Each row is a point on a tangle of strands that fork, close into loops and nearly touch. The rows are in no order.
In the rows, 128 means zero.
Points whose rows are less than 98.8 apart are linked; no others are. Some points are linked to none.
rotur: [102  93 112  92 155 170 135 109 123 147  93 126 193 112 106 124 135 126
 164 191  96 139  93 115 132 131 128 142 133 148  68  76  95 199 181  99
 109]
fabat: [ 99 119  89  88 142 128 141 150  94 128 123 149 181 160 161 182 109 115
 145 146 101 111 117 102 160 140 141 125 158 119 118 140  48 146 183 146
  75]
suve: [129 114 153 139 161 123 150 117 139 162 150 130 144 107 138 133 111 120
 158 112 127  93 179 137 105  91 143 131 112 144 153 122 151 107 111 117
 126]
bule: [152 124 126 125  91 146 140 152 177 117 104  97 110 187 100 113 146 170
 109 105 124 168  85 135 176 133 141 134 133 157 107 160 119 141 118 130
 114]
Sor: [131 100 127 109 191 105 191 119 102 171 102 153 159  71 137  61 151 171
  94 147 120 138 110 136 111 160 108 143 146 180 152  13 142 167 157  81
 126]
Depo: [142 138 144 147 129 119 127 144 132 144 137 123  95 107 134 148 115 114
 124 102 150 125 161 136 146 101 149 130 105 123 145 154 162  77 113 139
 147]
Deva: [124 112 200 165 153 158 153 116 193 155 155 101 119 167 128 124 119 166
 138  82 112 121 180 157 133 113 123 112 128 138 144 151 142 129  91 138
 134]
nodu: [ 86 142 115 138 160 108 121 103 110 134 137  98 183  95 130 186  93  68
 166 133 119  32 171 111  98  87 122 142 162  90 163 123 111  86 149 143
 139]
davat: [155 106 168 144 134 141 194 132 158 119 109  93 101 111 134  61 144 195
  62 117 161 182  77 176 135 128 104 152 116 175 121 132 159 122 111 100
 119]
daf: [120 146 145 140  97 185  85  93 150 136 140  98  98 135 103 128 130  88
 177 132 121 158 141 107 111 112 117 119 118 116 118 150 150 185 117 127
 160]
guzo: [ 85 121  79  74 132  59  86 142  59  95 133 181 151  97 181 142 115  84
 122 172 139  99 127 114 121 166 131 120 122  75 115  85  98 115 177 113
 115]
peb: [133 165 153 144  92 162  68  82 142 115 141 108  76 107  89 102 143  84
 163 139 144 155 139 117  81  88 132 121  92 109 123 153 212 142  97 106
 177]
Vegi: [181 146 101 117  51 133 110 114 136  72  89 133 101 158  87  83 153 157
 104 129 161 189  44 141 152 133 137 152 102 160  99 163 143 162 116 130
 132]
Rapu: [115  97 167 158 138 187 178 127 211 132 107  67 113 206 110  90 156 195
 107  93 103 172  90 153 168 157 102 131 147 168  94 146 123 176 106 127
 128]
posa: [108  90 132 101 180 171 196 125 109 147  65 135 179 138 145  77 154 196
 115 141  95 143  88 140 136 152 135 145 155 208 102  73 111 201 176  92
  98]
Sizek: [123 120 192 167 139 186 151 115 188 160 153  87  98 194 119 145 111 151
 138  86 102 131 184 137 149 126 115 105 134 131 137 175 141 144  93 154
 134]
Kal: [156 155  77 103  74 126  82 136  86  72 123 175 108 150 131 128 155 112
 130 151 143 170  94 118 122 137 149 136 127 117  95 159 114 153 129 153
 116]
movad: [174 172  85 123  60 118 101 158  86  74 122 161  85 154 145 150 143 105
 120 103 137 151 115 123 128 138 142 140 140 110 113 197 101 106 105 188
 131]
pomin: [109 105 122  98 141 174 114  97 140 142 120 118 170 117 107 132 139 110
 175 191 102 146 105 110 124 124 127 132 124 125  83  90 106 196 166 101
 123]
Fira: [119 150  65  81 106 141  91 137  73  82 126 165 172 171 142 157 151  84
 158 170 109 148  88  97 132 144 142 125 168  96 100 141  64 184 185 140
  86]
Vos: [127 155 126 143  98 159 118 154 167 131 121 100 104 202 133 167 129 132
 157  92  92 142 133  90 159 141 125 123 161 127 121 209  79 154 107 157
 123]
dode: [118  95 154 145 145 185 143  99 172 163  93  93 147 157  97 118 138 162
 150 140  90 162 107 136 150 144 111 126 131 172  83 102 121 205 140 112
 129]
lotav: [165 136 147 153 111 129 122 126 152 135 137 123  80 101 123 119 122 119
 118 107 169 152 127 153 150  93 147 130  88 127 141 142 195  96 108 121
 151]
Gipa: [132 112 154 137 127 181 152 100 167 147  82  89 133 149 106  87 153 167
 130 128 101 185  82 150 158 143 113 131 136 173  76 106 145 199 139  96
 129]
povi: [134  98 184 170 163 201 160  83 181 182 141  99 148 153  98 137 110 137
 159 124  96 130 142 142 111 130 115  95 106 137 118 109 149 207 113 124
 135]
vafa: [127 110 181 149 180 131 161 113 180 188 156 127 163 137 126 104 125 165
 158 110 102  97 166 152  99 103 123 123 121 154 157 100 147 145 105 117
 118]
faki: [156 120 173 146 113 160 116  83 179 146 128 118 119 103  97 111 144 119
 155 137 129 157 122 146 127 109 127 123  87 137 112 105 188 150 112  96
 147]
Zevu: [121 143 120 122 112 142 131 168 152 135 122 112 129 198 147 175 130 144
 140 100  93 129 130  92 168 142 141 125 170 131 111 197  65 123 132 154
  96]
zoruk: [126 112 112 123 132  77 125 131 106 126 139 166 103  59 149 126 111 111
 105 135 157 109 152 130 123 132 147 129  92 111 151  93 163  87 114 102
 145]
Bivi: [105 151  85  91 123 136  94 140  90 102 127 146 164 145 144 163 139  71
 159 162 110 138 102  90 131 123 143 131 157  88 109 134  74 161 182 141
 111]
baki: [131 133 102 118 116 101 115 161  95 125 129 156 101 116 151 158 120 113
 103 117 147 132 137 118 148 137 145 121 104 106 127 147 121  89 133 149
 130]
Pilo: [111 111 169 134 177 151 146  71 160 187 148 104 177 119 125 141 111 106
 177 133  95  76 171 134  78 118 118 105 101 126 139 109 146 179 114 117
 123]
Vali: [121 103 171 163 150 199 154 120 198 151 142  81 108 209 109 138 120 163
 141  94  92 152 147 133 161 137 114 113 138 137 118 148 114 180 103 143
 124]
nuru: [120 120  78  96 118  89 124 173  63 103 133 159 144 165 181 174 123 133
 115 123 115 111 132 112 148 189 131 109 153 109 119 156  54  98 163 157
  76]
Gome: [ 90 127  84 104 137  69 109 145  68 110 137 165 143  93 170 165  99  90
 115 150 139  93 145 116 119 150 132 126 126  84 136 113 100 101 163 135
 133]
Bak: [124 170  88 128 112 107  97 153  71  97 138 150 129 120 150 175 125  71
 124 139 136 127 123 112 125 130 125 125 157  82 124 155  86  97 154 167
 142]
pok: [121 163 117 115  96 140  89 139 124 117 122 131 117 135 128 149 137  97
 154 137 125 156 116 105 132 112 139 135 135 112 112 170 113 151 130 147
 144]
rume: [144 142 131 141  67 160  81 117 170 110 116 112  84 169 108 122 145 134
 154 119 128 174 107 113 146 121 137 140 115 137 111 181 139 188 100 145
 145]
zefes: [137 173 140 174  75 159  85 141 154 120 123  95  75 166 117 161 123 112
 156  83 114 145 145 112 134 123 110 125 139 119 134 216 125 147  82 182
 163]
kol: [135 153  67  90  85 143  80 132  73  62 121 165 156 174 136 143 159 100
 166 173 120 164  83 101 113 139 145 128 159 107  94 156  77 183 163 142
  94]
sime: [121 178 151 160 100 138  86 116 122 123 142 105 103  93 105 138 133  61
 153 135 147 120 150 116  96  84 120 116 109  99 138 156 190  78  95 131
 179]
mitu: [106 141 157 138 126 159 108 102 143 151 139  88 128 115 120 158 118  74
 173 123 116 113 159 117 111 107 118 111 123 103 128 155 150 122 122 133
 156]
feno: [114 125 183 156 153 124 154 143 159 161 166 116 124 149 140 125 123 162
 127  68 132  82 199 143 136  92 131 146 149 139 176 174 127  64  91 157
 134]
lati: [ 95 124 107  91 161 131 103 113  91 110 142 132 163  92 137 158 113  64
 150 163 135  99 128  98 103 109 150 137 129  81 124 102 123 135 172 113
 134]
burum: [160 150  89 104  76 126  79 117 100  79 122 172 102 139 103 103 154 124
 118 164 157 177  77 120 125 127 146 142 102 132  94 139 142 160 126 132
 135]
Tafov: [150 158 134 153 114 110 122 167 126 131 133 121  82 125 135 155 120 119
 106  84 153 129 149 131 144 113 148 130 114 115 146 178 149  62 109 158
 153]
Muda: [131 121 202 180 157 168 165  75 176 188 149  99 138 144 111 132 112 116
 146  97  97  94 187 140  81 105 123  79  97 123 152 141 173 160  80 138
 134]
bobof: [102 105 149 123 165 149 140  90 156 167 139 100 168 128 136 152 107 122
 186 133  92  95 159 123 111 112 125 119 128 127 121 117 114 172 142 123
 122]
Tapor: [108 147 167 149 140 151 109  73 131 137 140  86 145  85 113 129 127  50
 157 142 117  84 166 121  60  92 124 116  96  91 133 128 194 102 102 109
 156]
gera: [121 103  93  99 141 128 126 131 101 129 126 161 147  98 129 138 117 118
 126 172 138 132 115 116 141 131 140 131 104 122 111  92 116 142 156 112
 112]
tiru: [152 110 122 104 106 118 163 126 107 107  73 125 105 115 128  68 145 178
  48 129 158 177  62 157 156 179 109 131 118 174 110 111 149 131 150  87
 117]
Binot: [158 125 124 136 108  74 123 143 130 110 142 142  70  88 143 113 118 144
  68 103 182 144 134 152 151 133 143 122  78 119 151 133 167  73 112 116
 141]
dom: [149 177 114 152  97 105 101 161 105 118 135 134  75 108 129 168 126  90
 113 106 164 134 139 132 128 114 136 123 121 105 134 177 144  60 106 168
 168]
nere: [111 101 102 100 151 138 149 164 112 125 119 144 161 177 138 144 122 173
 117 143 111 114 120 111 167 152 144 126 153 157 113 128  60 134 152 140
  71]
vegil: [123 110 151 141 155 129 143 145 156 152 147 123 130 134 136 135 110 157
 141 102 133 113 166 139 137  99 145 138 121 145 147 137 129 109 115 131
 118]
Tavu: [147 119 125 127 115  48 122 150 133 106 134 156  79  71 152  91 122 161
  59 121 176 137 142 165 150 139 133 127  83 130 159 108 163  66 112  99
 137]
tudo: [133 108 174 151 152 168 172 113 171 145  83  87 138 137 123  79 153 191
 109 122 118 177  87 164 148 131 112 143 130 180  96 110 153 170 138 101
 121]
rup: [166 148 121 133  59 140  92 114 161  93 103 124  87 157  96 101 152 145
 128 126 146 182  76 132 153 118 142 152 101 147 102 164 151 171 100 134
 142]
Lusod: [126  89  99  98 129 121 145 133  86 116  74 156 143 114 133  87 137 177
  78 145 133 138  95 144 156 183 118 128 128 169 104  73 119 140 164  92
  99]
genuf: [151 126 130 127  88 137 153 177 190 100 119  99 100 216 115 118 151 177
 102  81 124 154  84 124 175 138 147 134 148 148 117 180 101 120 112 152
 106]
dof: [148 109 132 138 151  41 154 121 139 139 147 155 111  41 137  79 122 140
  90 139 152 125 146 161 111 135 131 134 107 143 177  41 178  89 103  75
 138]
mazor: [123 134 126 109 119 148 103 126 130 139 133 125 126 116 122 139 130  97
 156 150 128 144 124 110 136 107 141 135 119 116 110 135 122 145 140 123
 139]
Tateb: [ 89 138  79 114 140  69 107 148  56 101 128 164 154 119 180 184  98  84
 114 141 125  81 147 114 125 159 122 123 155  77 137 121  66  96 179 154
 123]
Suko: [139 101 115 114 136 136 133 125 125 137 120 152 127  91 116 125 123 131
 118 156 144 139 114 131 142 118 136 136  98 140 111  93 141 130 136 108
 125]
Remev: [ 94  85 114  97 161 175 155 114 126 155  80 122 194 137 117 124 138 153
 158 178  81 134  95 121 140 146 130 132 147 177  70  81  82 202 178 103
 100]
notiv: [142 123  98  94 125 139 100 104  93 107 112 170 124  92  84  98 147 117
 108 202 150 173  75 109 119 135 129 141 103 124  87  74 155 157 158  74
 136]
voseg: [104 122 154 139 168 110 164 154 134 172 177 139 128 139 145 135 113 160
 117  72 135  70 198 133 140  96 125 156 166 130 185 161 105  53  90 168
 133]
tum: [154 108  98 110 103 110 136 157 117 108 111 143 102 151 126 113 139 167
  77 124 151 144  91 139 169 163 135 114 115 149 118 118 113 107 140 124
 103]
Mafir: [131 174 103 154 110  89 100 153  88 106 140 142  96  86 142 178 113  75
 103 126 160 108 142 127 115 122 126 118 125  86 137 154 130  48 113 165
 167]
nev: [151 113 151 136 133 149 129 108 155 146 125 129 128  97 109 118 128 126
 146 142 130 148 119 145 137 102 136 138  95 141 111 101 167 135 129  99
 132]
Kesep: [119 133 193 176 143 147 154  89 159 170 142  91 128 131 116 145 106 113
 145  92  97  81 207 141  90 105 114  93 114 123 153 159 171 112  84 147
 145]
liru: [138 104 135 121 203 106 187 119 124 186 115 150 177  69 122  81 138 162
 117 146 116 128 103 139  93 148 111 151 136 174 155  19 154 163 141  83
 126]
pezu: [165 109  81  87  87 122 141 185 107  88 119 156 130 211 138 134 150 190
 107 106 131 136  80 124 162 215 137 100 173 140 114 139  78 107 149 151
  73]
sipu: [120 108 104  87 137  52 122 144 100 124  97 183 139  70 146  78 120 156
  93 169 134 119 132 149 135 163 115 138 117 154 137  24 128 106 148  73
 114]
nis: [118 181 141 177  79 162  85 130 142 124 130  89  99 145 112 164 119  89
 166 104 118 132 143 104 122 114  97 118 151 101 134 201 120 135  94 177
 164]
kigen: [116 170 145 136 106 149  74  97 128 120 141  95  97 100  94 126 137  62
 172 148 138 140 143 108  68  88 127 114 112  97 124 144 198 126 114 111
 172]
tak: [167 120 142 115 109 136 187 119 128 110  82 103  85 118 125  56 142 184
  49 122 166 194  55 160 149 152 109 144 116 178 104 139 162 129 125  88
 127]
kuran: [101 116  91 112 163  78 147 127  91 149 154 148 149  75 149 144  90  87
 138 137 135  73 169 117  95 117 139 139 127 107 163  96 127  99 129 110
 139]
kop: [182 130 118 127  92 114 132 127 139 109 119 124  87 122 106  99 138 149
  73 126 166 177  74 150 165 127 130 133  90 144 120 128 159 117 117 109
 135]
nem: [107 145 129 144 135 123 112 120 102 130 141 116 137  80 127 157 111  59
 147 138 151  84 153 117  92  96 137 131 112  93 143 128 167  73 123 131
 163]
ribo: [109 119 124  97 132 163 104 109 143 142 131 114 154 116 115 137 131  91
 175 171 115 141 118 110 126 111 137 129 125 112  96 114 118 177 157 113
 131]
gebaf: [124  93 100 102 159  73 145 136 102 143 116 173 146  62 136  88 117 147
  96 163 125 115 137 142 123 148 119 134 116 152 141  26 120 127 142  77
 123]
tigom: [174 139 124 139  95  87 125 154 136 109 138 130  56 122 129 117 128 143
  71  85 175 167 107 147 158 125 146 123  86 118 143 158 161  77 107 137
 138]
fip: [133 104 174 145 170 118 182 141 174 161 185 131 143 127 143  79 135 184
 103  90 143 113 141 170 150  93 118 150 140 152 181 116 128  91  80 140
 127]
raru: [143 120 173 152 131 221 128  60 158 159 150 105 125 138  78 120 126  84
 174 142 109 154 132 125  87 111 114  97 102 111 118 122 175 216  99 113
 154]
Zod: [143 108 123  92 123  96 134 100  87  99  68 157 118  64 137  67 139 159
  63 170 151 165  86 148 146 179 107 139 108 164 114  54 168 136 164  67
 128]
bop: [152 110 155 135 206  85 191 111 130 192 127 141 167  57 112  76 144 148
 106 146 132 133 108 140  85 147 114 146 126 169 181  16 187 146 126  78
 128]
mide: [138 104 129 135 172 114 162 120 137 173 149 144 154  92 134 112 118 140
 147 129 130 105 153 142 103 102 138 139 114 155 159  80 141 124 115 105
 120]
dapud: [123  92 144 110 179 148 203 114 107 140  73 136 151 111 157  54 158 193
  91 134 127 160  89 147 130 151 126 148 146 203 129  66 138 194 160  88
 106]
Nep: [109 149 175 173 124 134 131 107 143 158 134  85 127 117 114 160  96  89
 156 103 112  74 201 135  99  92 107 102 126 114 155 164 158  71  92 151
 152]
zep: [160 145  67  87  68 143  86 135  82  56 122 177 131 178 126 142 156 119
 149 162 132 163  78 116 125 158 148 135 143 121  87 165  91 170 139 153
  94]
bigu: [114  92 171 163 152 201 173 121 218 134 128  76 119 220 106 117 143 186
 125  93  93 153 117 141 171 147 101 125 149 160 106 146 106 175 103 146
 122]
nedo: [148 161 162 150  83 154  78 101 158 122 139 114  69 115  95 107 139 102
 149 117 153 166 133 138 124  91 131 124  91 119 134 159 206 140  85 123
 176]
tapot: [117 105 178 147 184 132 177 130 181 179 163 128 162 142 126  85 137 188
 133 101 121 109 138 165 134  96 115 140 142 164 163  93 122 129 100 131
 120]
bivis: [126 100 109 103 124 124 153 190 123 100 136 151 138 203 153 144 135 190
  85  96 123 110 115 114 178 178 149 120 162 135 133 163  55  89 130 168
  77]
Bome: [ 96 175  92 119 124 148  56 103 104  84 121  95 130 126 107 147 137  66
 188 166 113 144 122  81  69  99 139 128 144  82 126 131 121 189 185 115
 145]
Ruk: [178 146 106 122  74  94 119 146 134  99 129 136  65 141 119 110 138 149
  73 104 169 172  79 146 169 138 137 127  90 125 130 152 147 101 110 138
 131]
pala: [102 199 123 169 103 141  64 116 126  94 145  84 129 116  93 165 122  59
 172 140 123 108 144 100  89  89 102 111 159  75 145 154 128 105 127 155
 170]
mif: [135 180  93 132  99 130 114 163 104 109 123 133 140 173 161 189 130  99
 139 107  93 120 120 101 146 128 123 130 186 104 115 198  50 113 143 177
 114]
Lep: [106 137 145 139 150 126 119  97 109 137 143 101 155  79 128 142 116  53
 157 138 132  74 167 119  78  90 131 138 109 100 141 121 178  93 110 115
 152]
Bof: [144 115 122  78 102  91 142 115  85  89  62 143 111  98 149  58 149 174
  53 145 162 166  58 158 157 203 103 127 118 177 109  91 160 125 167  65
 111]
rapur: [151 169  95 116  72 131  83 143  98  87 123 154 102 147 130 140 148 105
 136 134 135 164 107 111 118 116 147 139 130 112 111 178 117 145 120 164
 134]
Nidog: [ 83 142  96 130 164  99 113 113  85 115 138 125 180  88 138 180  94  61
 143 142 132  44 152  99  98 106 137 142 154  80 160 106 110  93 157 138
 148]
vemob: [141 116 126 118 125  35 130 151 132 121 142 170 102  55 151  73 117 156
  70 130 156 121 153 165 141 134 129 134 102 137 167  64 161  70 111  77
 132]
disu: [154 108 135 141 187  60 176 115 141 175 150 152 143  50 121  81 133 134
  99 141 139 117 132 147  92 141 122 133 115 152 185  14 182 107 102  73
 131]
mus: [190 155 111 128  58 108 124 156 145  93 122 128  68 177 121 116 143 149
 100  80 157 172  85 136 154 128 149 138 113 132 124 191 133 111  97 159
 126]
niz: [126  94 189 158 150 173 175 123 197 139 106  74 133 167 124  76 153 198
 106 105 116 164  98 170 153 133 102 139 138 170 100 130 133 161 118 116
 126]
did: [133 113 174 161 159 109 164 141 163 154 176 122 118 131 139  98 125 170
 115  69 152 104 170 163 144  86 133 144 129 138 182 147 147  73  86 145
 130]
dolub: [133 125 112 116 126 120 145 190 116 114 140 146 123 196 160 164 132 166
  95  85 115 107 135  99 162 158 147 127 167 118 129 192  57  77 130 174
  88]
sele: [128 136 168 147 111 202 108  70 148 142 153  92 109 127  88 119 127  72
 173 136 117 148 150 112  88 106 113 102 103 101 127 141 186 184  97 122
 162]
fom: [172 141 118 128  69 122 147 172 169  89 122 119  79 203 122 120 144 163
 107  69 139 167  88 125 164 133 154 134 139 137 126 193 107 109 105 165
 112]
pul: [111 190 127 179  80 148  66 123 132 100 139  95 105 130  99 168 121  78
 172 126 122 128 140 105  96 105  98 114 154  88 141 184 122 126 107 171
 168]
Rus: [138 109  91  81  99  62 110 186  93  88 121 164 126 165 176 124 146 178
  97 114 135 117 115 137 161 203 138 102 135 131 117 126  87  62 148 138
  75]
gadul: [141 110  89  91 119 136 141 178 108 103 117 149 153 200 142 151 138 171
 107 123 118 126  98 112 168 187 142 106 163 142 115 145  63 121 148 146
  69]
gat: [154 109 186 156 140 173 125  64 182 164 128 109 145 101  85 101 142 121
 153 150 110 149 118 149  96 128 114 109  85 129 108  85 196 192 109  86
 146]
gebed: [157 110  84  79  82  77 116 175 101  76 112 153 121 179 151 116 155 183
  95 109 137 132  82 145 163 214 131  96 146 141 108 124  98  81 150 135
  82]
nir: [112  93 131 117 174 168 169 123 130 156  77 124 183 135 124  98 144 186
 139 150  87 137 106 137 137 137 129 143 148 192  83  79 100 187 164 107
 102]
Nata: [131  94 183 143 133 138 172 156 198 121 151 100 109 170 141  88 131 192
  90  72 149 129 121 168 177 104 124 150 132 150 150 165 115  88  74 156
 120]
Vule: [108  94  87  83 136  98 107 134  84 116 120 177 151  85 138 124 117 120
 111 187 139 120 116 117 132 161 127 127  96 117 104  67 115 134 157  97
 110]
Nivan: [ 84 129  93 102 175 109 112 111  74 113 142 130 185  84 141 160 100  59
 152 155 130  63 146  93  89 113 152 149 141  78 147  89 118 123 168 112
 141]
madok: [ 96 128 123 132 163  88 156 163 111 162 168 141 125 132 147 160 104 150
 116  95 131  63 199 115 129 107 123 145 178 122 179 164  79  58 117 166
 129]
zaki: [119 121 136 147 146  87 146 182 124 130 156 139  97 140 151 132 119 167
  82  67 154  92 175 122 153 128 140 143 140 121 176 180  96  45 103 176
 137]
sozib: [144 114 175 162 131 204 138  78 175 173 144  96 128 146  87 130 119 118
 167 129 104 149 136 138 116 128 118  97 103 125 118 118 156 205 102 127
 146]
Votud: [111  95  83  98 139 113 139 159  90 126 122 162 152 149 143 136 116 160
 108 152 126 115 129 119 159 159 136 119 129 145 120 108  75 124 157 129
  82]
sofuv: [128 142 180 152 124 177 113  67 144 148 149  87 120 101  93 117 137  57
 154 135 111 123 165 122  68 105 119  92  91  96 133 132 204 141  87 114
 163]
rirup: [117  98 182 161 178 194 169  80 183 184 150  97 156 170 108 154 102 148
 164 121  86 109 164 133 107 127 115  97 120 140 125 122 126 202 111 140
 122]
tig: [108 154 115 148 135 105 100 131  83 106 150 127 122  68 125 158 111  53
 121 153 166  91 138 107  84 104 144 122 118  77 139 123 166  63 121 126
 171]
muvis: [127 140 136 141  78 176  70 100 154 108 122 112  84 144 100 120 139 114
 171 143 130 173 123 108 122 113 131 133 109 123 109 171 149 201 103 133
 156]
lek: [107 165  93 130 119  83  86 145  73  95 145 151 109  80 142 164 114  58
 108 155 158 110 134 117  95 133 133 118 129  66 128 123 133  69 138 140
 167]
fotuk: [ 82 117 133 117 173 114 166 158 129 169 162 133 148 157 151 163 111 163
 138 103 107  72 186 116 138  95 123 159 191 128 163 157  64  95 128 163
 107]
pid: [137 122 183 158 135 145 137 120 176 155 146 103 109 136 134 123 116 145
 143  90 123 125 167 153 141 102 138 116 109 137 143 151 159 110 105 126
 139]
gire: [103 100  81  85 136  74 124 172  86 118 127 174 145 138 161 126 117 159
 106 145 127 103 145 126 150 170 127 115 125 134 136  98  71 106 153 125
  83]
Nabip: [143 102 186 159 153 173 138  70 172 171 104 109 159 100  93  99 144 145
 156 146 104 156 102 145 104 138 109 122  94 148  97  75 179 206 126  93
 140]
vosan: [109 199 100 152 106 124  59 127  98  75 135 111 116 109 103 160 131  60
 163 153 135 133 124 102  74  87 127 124 153  74 132 146 128 113 149 149
 164]
dufon: [ 93 163 132 162 138 119 109 103 129 128 138  85 168 106 119 192  98  74
 161 124 118  34 172 115 110  85 108 121 159  88 165 143 112  72 134 158
 138]
Ket: [149  97 137 138 159 132 168 107 124 138  90 137 144  74 121  83 135 165
 100 147 137 158  93 154 123 137 121 157 110 170 122  59 170 155 146  90
 123]
pano: [108  99  93  74 125  67  99 140  79 112  96 191 148  77 154  99 119 134
 106 191 136 113 115 131 136 171 113 135 111 136 106  46 121 119 160  75
 103]
samek: [100 135 132 148 155 106 148 149 113 154 150 122 135 120 138 171  97 123
 146 110 134  69 186 120 113  92 126 142 156 122 166 163 105  68 125 154
 131]
tuven: [120 118 179 154 169 135 158  81 167 194 149 111 162 128 120 121 116 124
 162 110  96  77 182 142  77 108 121 103 103 133 156 119 163 162  98 117
 124]
beteb: [154 110 174 152 161 153 147  89 159 157  95 123 158  79 109  89 142 159
 136 146 120 158  97 156 114 121 120 149 103 162 112  68 181 169 140  88
 128]
viv: [130  92 112 114 173 107 159 125 121 157 140 158 157  67 125 108 112 141
 127 154 128 110 139 134 108 123 125 142 115 157 147  45 135 137 127  93
 121]
vema: [142  95 118 116 133 104 147 113 103 119  90 158 125  61 124  85 131 162
  79 160 145 155 104 147 136 151 117 145  98 161 126  53 161 136 148  81
 129]
pelu: [ 83 115 142 119 175 122 162 129 136 179 156 116 161 144 144 158 104 143
 167 111  99  69 189 120 116  93 124 145 172 132 158 141  88 119 138 144
 111]
revek: [ 90 160 147 168 128 142 101  85 134 132 140  65 160 113 100 174 106  62
 164 129 109  62 172 106  99 101  94 102 147  81 153 137 136  95 123 148
 150]
pemol: [ 94 127  75 102 137  76 128 163  66 117 131 163 158 146 182 181 105 119
 118 129 111  94 148 108 146 162 122 120 161 101 136 142  49 103 174 156
  89]
namak: [170 177  96 142  58 128  99 166 112  82 110 136  96 164 147 164 139 109
 137  90 114 144 122 113 125 129 133 143 162 108 113 215  82 110 104 192
 132]
bogu: [104 132  83  87 142 122  95 127  78 100 139 149 142 105 136 145 126  69
 136 181 141 136 105  98 105 121 147 127 123  76 112 102 120 145 179 114
 132]
Betev: [169 145 156 146  87 140 105 104 167 130 133 113  75 108 103 100 138 117
 131 115 161 174 114 155 150  90 135 132  87 134 131 144 202 123  99 109
 158]
rad: [122 165  89 127 118 119 111 156  81 109 128 144 148 145 157 189 126  84
 129 128 114 114 121 105 142 131 122 126 171  92 120 169  63 106 160 171
 120]
mis: [131 153 103 123 115 130 138 186 126 123 125 132 136 200 164 187 130 138
 126  89  92 108 129  93 158 143 136 126 188 118 116 208  41 100 138 170
  90]
kug: [124 188  86 132 107 117  81 147  81  83 135 138 116 115 129 159 134  64
 140 144 142 138 119 109  98  99 132 128 151  81 121 157 115 106 146 162
 153]
sek: [177 154  97 114  64 132  82 102 110  46 102 166  94 150  93  90 159 144
 110 154 167 190  54 126 127 136 149 149  94 145  87 157 146 162 118 132
 131]
pebi: [ 97 137  76  85 136  94  80 131  54  81 139 168 134 110 150 148 128  64
 127 176 141 129 108 104  97 148 139 119 132  61 115  85 111 129 185 112
 129]
palag: [108 144 152 166 138 113 141 128 133 157 140 101 136 115 130 162  94  99
 154 110 132  57 197 130 104  83 120 126 138 118 160 160 142  59 102 147
 143]
bona: [168 119 133 129  99 133 146 148 163 119 111  97  96 161 109  97 139 164
  89 108 150 172  80 150 168 124 132 138 113 153 118 147 140 116 121 124
 124]
Kur: [ 93 113 162 128 173 136 158 109 161 177 155 107 160 142 143 145 106 141
 181 113  91  79 186 132 103 106 120 125 148 132 148 132 108 150 125 134
 108]
Tuno: [113 113  85  76 116  43 111 187  78 102 126 176 138 145 185 132 128 163
 106 124 133 102 139 131 153 190 130 114 133 131 126 117  75  66 152 133
  75]
dul: [141 159 132 164  74 163 110 148 177 113 120  96  75 204 125 152 131 140
 147  68 107 157 129 102 150 138 126 133 143 134 126 213 106 165  84 171
 137]
fev: [ 98  88  89  79 185  93 172 150  96 167 147 164 168 128 140  93 129 174
 101 154 102  91 142 130 140 157 108 123 165 164 138  43  62 125 151 109
  99]

How many points has the smallest loop of links through each point below? Write 0 if it is on no loop.
Rus => 8
Ruk => 7
Gipa => 0
bobof => 12
nis => 13
fip => 13

A fork is a point with three links, a tip a point with one. Leave the first point through the second and follow the links. Name the first fork or tip that comes.
mus / fom => Ruk
nodu / Nidog => nuru
sek / Vegi => sele
dapud / posa => rapur
pano / Vule => davat

A piece is two or more points that can be reached from each other along the links. Count, over all rows, the pieces, the separate loops (a circle has one, a figure eight two, a Y none), the forks (points with three links) and the tips (points with one).
pieces => 6
loops => 5
forks => 8
tips => 10
